Each row is a point on a tangle of strands that fork, close into loops and nearly touch. The rows are in no order.
Points whose rows are less than 47 apart are linked; no others are. Some points are linked to none.
Riz: [ -5   3 -12 -16  -2 -12 -19   4  -6   4   2 -13 -15 -16  -8  25 -19  -1
 -23   0   4]
deg: [-12   4 -17  12 -12   3   8   0 -10  -5 -30   7   3  -9   8 -13 -16  -2
   7  -8   5]
Zurid: [-13   6   4  11   1   8  -8  27 -13  26 -16  -6  26   1 -21  -8  -4   2
 -14   5  -8]
Siba: [  9  -2 -19  14   3 -10  11  -5 -16 -26 -34  -1  -8  -2   2   3 -15   9
  -8   9  24]
nopop: [ 25   8   8 -15  -2 -14   5   6  -9  -3  11 -34 -12  17  18   2  15  -5
  13 -17  -5]
Fud: [-11   7 -18  -4 -25  -3 -19   4  23 -11   9  -1  -4  -3  -1 -27   8 -14
   3 -13   5]
dof: [  1  27  -9 -13  -9   9 -23  19  -4  25 -12   0  -5  -1   2  22 -12 -10
  -9 -10 -15]
nik: [  1  -7  -3   9  18  13  14 -15  -6 -17  -4   9   4  10   7   0   1  14
   6   9  15]
Vog: [-23  -1 -11   1 -15   3 -23   2  25   0   5   7  20  -5 -13 -34   1  -6
   1  -4   4]
guda: [-10  21   0   1   0  16  -3   0  31   5  15  21 -13  11  11  -1  27  -7
   2   4 -14]
Savu: [ -1 -18  16  16  -1   1  24  -1 -19   5 -10   6  16  -5   5 -26   8   7
  15  -3  -2]
rim: [-10   6   0  -4 -17  -4 -22  11  15  27   2   8  14 -21 -13   3  -9 -14
   2 -14 -18]
Futos: [  6   1  14  21  -1   6  24  11  17 -24  20  -1  -5  12   0 -10  21  -8
  13  -8  16]
niz: [ 12   6   6 -15  16  13  -1 -11  -3   2  13  -8  -8  21  19  11  22  10
   6   1 -11]
nekuf: [ -7  -7   3  15  -1   5  15   6  14  -7  19  11  -6 -13 -18  12  14  -5
  -7   9  12]
tereg: [  3 -20   7 -21   9  -5  -4 -28  -3   5  10  12 -12 -17  12  23 -22   3
   4   0 -12]
saf: [  2   2  -3   8 -17   4  11  -4   0 -14  -3   2   9  12  17 -40  14  -6
  32 -15   7]
fosen: [ -1 -24   2  -2  -3 -18   5   1  -3 -11  -1  -7 -14 -19  -6  -1 -19  -5
 -13  -1   3]
gezik: [  3  -9  14  23   1   0  24  16   7 -17  16  -2  -5  -3 -13   0  18  -4
  -1   2  20]
pugit: [-10   6 -18   0  -5   4  -4   0  -8  -6  -9  -6  -3  -2   6  -7  -5   2
   0  -4   5]
Zoz: [ 19   7   2  -3   3 -11  15   1  -8 -13   5 -31   3  28  19 -16   6  -1
  23 -14   6]
nesum: [-26 -18  -5  13  -7  -3  -5  -3  18  -1   0  13  18 -16 -15 -30 -15  -8
   0   2  -2]
suma: [ 21 -10   3  -2  18 -16   6  -8  -8 -28   3 -19 -13  10   7  11 -13   2
  -2  -2  21]
sazu: [ 19  21  -9  13  10  15   7 -16  18 -18  -1  22 -10   5  -1  26  16   8
   2   8  19]
bibos: [ 28   5   8  -7  24  11   0 -20   0 -11   9  -7  -9  20  11  26  16  11
   5   1   7]
lar: [ 14 -23  16   9   1 -13  26 -12 -14   5 -21  18   1 -22  -7  21  -7   7
  -3   9  -6]
Lemad: [  1 -25   5 -13 -15 -30 -12   0  -2   0   1 -15  -9 -22  -2 -21 -18 -10
  -4 -15  -6]
Feda: [  6  20 -14  -5   6   9 -12  -2  -6   3 -12  19   0  -1  -4  31 -27   0
  -8  13   9]
duna: [ 11  -4  14   9   9  17  19 -17   4   4   5  22   2  -5   4  24  19  10
  16   3   2]
sego: [ -5   6 -12 -13   1   1 -11   3   3  -7  14 -16 -12   7   3  -3   6   0
  -7   1  -1]
Sidu: [-26 -19  -6 -10  14   0 -30 -12   9  11  -5   2  23  -5  -5 -16 -42   5
  -8  10 -19]
sifo: [  6  16 -12   4 -16  -5  10  22  -5  -6  -6 -20  -7  10   3 -19  31  -8
   0  -9   1]
suf: [-10 -13 -16 -12  11  -6 -15 -14  -8  -8 -22  -3  -9  -1   2   9 -44   8
 -20  12   1]
Nomu: [-24  12 -10  17  -4  24  -7  11  25   8   4  27  19   1 -13  -8  -8 -14
   4   4  -5]
keke: [ 18   1  25 -10  -4 -12   5  10  -2   2  24 -22 -11   9   9   2  18  -3
  10 -12  -6]
Mineg: [ -3 -17   7  10   9 -15  14   3   5 -32  16 -14  -7   8   0 -20 -17  -5
   2  -1  20]
Tev: [-27  -5  -5  21  -3  13  10   1   9   6  -9  27  21 -12 -13 -10 -15  -6
   5   3  -2]
Pes: [  3   9   9  14   1  14  15   3  25 -12  18  12 -12  10   9  -1  34  -6
  11  -1   3]
Vive: [ -3  34 -11  -5  -4  17 -11  15   2  15 -11   8  -3  13   6  13   1  -7
  -6  -1 -12]
radek: [ 22  34 -18  10  10  10  -1  -8   0 -12 -17  11  -6  14  -5  27   5  13
  -6  15  16]
Takom: [-14  -3 -15  -7   7   0 -16   8  10 -22  26 -24 -11  10  -7 -12   1  -3
 -18  11  12]
puda: [ 11  33 -15  -4  14  20 -14   2  -5   1 -13  16   0  20  -3  32 -15   6
 -12  22   8]
zik: [-10 -17  10  21  -4  -1  27   7 -12   3 -11   9  13 -15 -11 -14   6   4
   0   3   2]
Rabak: [-15   7  -7  -3   3   1 -18  14   5  13   6  -3   3  -8 -18  18 -15  -7
 -20   5  -3]
Lav: [  7 -13  24   3  10 -21  17   1  -4 -20  14 -20  -5  11   5  -8 -16   1
   6  -9  12]
Mufab: [ -3   2 -21  14  -8  -4  13  -1 -19 -13 -45   3  -2  -5   6  -4 -23   3
  -4   0  12]
sobog: [-20 -19 -11  -9  10  -6 -20  -7  -4   3 -20  -9   4  -2  -1  -8 -44   8
 -19  10 -10]
Tazed: [  5  -3  -3  -3  -2  -1   5 -11  -7 -17   2 -12   9  23  23 -37  -3  -4
  32 -10   6]
Fele: [-14 -14  -9   9   2  -3   2   5   4 -26  13 -11  -4   3  -5 -27  -6  -4
  -7   6  18]
Vula: [-10  33  -8  -5  -7  14 -13   7  22  12   1  15 -11  10  11   3  11 -10
  -3  -4 -16]
madoz: [ -5  21   5 -17  -8  16 -18  -4  -2  34  -9   9  14  11  11  -8  10   4
  11  -6 -28]
reke: [ 25   5  13  -2  10   1   2 -10  15 -12  21   1 -20   2   3  35  19   0
   1  -2  11]
mib: [-16 -18  10  17  -4  -5  16   6   8   6  15  13   7 -22 -25  13  12 -10
  -6  10  -2]
repun: [  2  29 -24  10 -10   5  14  19  -6  -6 -23 -11  -4  16   5  -3  24  -4
  -3  -4   5]
Gaz: [ 20   0 -19   5  14 -12   3 -11 -11 -31 -14 -16 -10   9   3  11 -10   8
  -6   9  30]
Tof: [ -2  24  -8  -1 -22   3 -22  25   9  25  -9   4   3 -16  -5   8 -10 -20
   0 -21 -14]
saze: [-19  -4  -1   9   8   3 -11  20  -3  19  -8  -1  22  -7 -25   4 -20  -4
 -19   9  -6]
kup: [ -4  25 -11  16  -4  17  12  19 -15   3 -27   5  12  10  -3   1   8   5
  -4   4   8]
Pip: [ 15  18  -1   0   7   8   0  -8  20  -5  13  18 -16   0  -7  39  17   5
  -7  13   9]
zusam: [ -4 -22  17  -1   6   5  13 -15 -23  15 -10   7  19   0  13 -24  -2  14
  15   1 -15]
fov: [  8   9  -6 -19 -14   1  -8 -12   9  -6  14  -3 -10  10  26 -17  10 -10
  26 -19  -8]
roku: [  4  11  -6 -11 -12  -5  -8   9  -7   6  -4 -20   4  19   7 -28  29  -3
   2  -3 -10]
Denu: [ -7  -3   1 -15 -21 -15 -24  -1  12  23  12   0   1 -27  -6   0  -3 -11
   0 -18 -16]
sig: [  8 -11  21  -7 -13 -22   2  14   0   2  26 -19 -12 -10  -7  -4  10 -10
   2 -12   1]
dakob: [-12  20  -7  11  -7  17  -2  25 -17  17 -26  -1  20  11  -6 -10  -2   1
  -5   0  -5]
bez: [-11 -22  11  13  -1  -8  19  -1  -5  10  -4  13  10 -21 -17   8  -2  -2
  -7   8  -8]
nos: [  0 -20  -7 -15  16  -3  -4 -30  -2 -12  -8  12 -11  -5  10  16 -36  12
  -8  13  -2]
Tikat: [-22   8  -3  10  -9  14 -16  14  26  16   3  18  30   2 -18 -24   3  -8
   1   3  -8]
guzim: [  2  10  12 -14   8   9  -3   5  -8  23   6  -7  -3  12   4  15  26  13
  -9   8 -19]
Fes: [ 22  -3  16   7  10  -3  18  -2 -25  10 -14  -2   3  -3  -2  22  18  19
  -3   5   7]
zep: [  4 -13   8  -6   6   4   8 -25  -1   4   6  19  -5 -15  13  22  -6   5
  14  -3  -5]
vumi: [ 13  -2  11  -9  16  -1   4  -5 -24  13  -3  -8   2   3  -1  24  11  21
 -11  10   0]
Vemag: [  1  12   3 -16 -10   5 -12  -3  -4  18  -1  -4   8  19  13 -23  30   4
   8  -3 -19]
viku: [ 21 -15  30  12  16   4  24 -12 -14   5   1   6   7   0   3  16  16  14
  12   2   5]
bok: [ 15 -24  11   8  10 -17  19  -7 -15  -6 -22   8  -2 -13 -17  12 -13  13
 -19  21   5]
vume: [  1 -16  18  -5 -22 -21  -6   6   9  13  25  -5  -3 -28 -13  -5  12 -16
   4 -11  -9]
fuba: [ -4 -19   0 -23  -9 -26 -31  -3   5   9  14 -19  -3 -21  -7 -12 -16  -6
  -9 -10 -10]
bukev: [ 12   5   9 -11  -1  11   3 -17   1   5  12   3  -8   7  28   3  14   3
  26 -15 -12]
Nof: [  2   4 -12  -8 -19  -7  -6  -3  15 -23  19  -7 -12   4  15 -24  -2 -17
  21 -20   8]
nir: [  0 -32   9   3   9 -19  13   7 -12 -10  -6 -12  -6 -11 -15  -5 -12   3
 -24  13   6]
Fom: [  7  -1  -4 -17   9 -10 -12  -5  -4  -4  14  -8 -18  -8  -7  32  -6   7
 -20  10   9]
zab: [-12   0  10  -6  -2  12  -3  -7 -17  33  -9   9  24   1   3 -12   2  13
  12  -1 -21]
Kul: [ -5 -23  17 -11  14   1  -2 -12  -4   4  25  -3   3   3   4  -7  -2   6
   4   8  -6]

A piece is all that can be reached along the links. How many separate loops has the piece of each point below (a circle has one, a figure eight two, a Y none), and how many tips (points with one link)?
saze | loops 1, tips 2
deg | loops 1, tips 0
nos | loops 1, tips 2

A fork is a point with three links, a tip a point with one. Leave the first point through the second and follow the links. Name the first fork or tip that comes.
vume / sig | saf
madoz / Vemag | Fom
nos / tereg | niz
Fom / Riz | bez
viku / duna | Sidu
Tazed / Zoz | Denu
bibos / reke | Feda

Name the points in between on the shortest way along the links from the first point to the second, in order.
sobog / Tev | suf > nos > tereg > zep > duna > viku > Fes > vumi > guzim > niz > bukev > fov > Nof > Fud > Vog > nesum
fuba / gezik | Lemad > fosen > nir > bok > lar > bez > mib > nekuf
saze / nir | Zurid > dakob > kup > repun > sifo > roku > Vemag > madoz > zab > zusam > Savu > zik > bez > lar > bok
Tazed / Vive | Zoz > nopop > keke > sig > vume > Denu > rim > Tof > dof
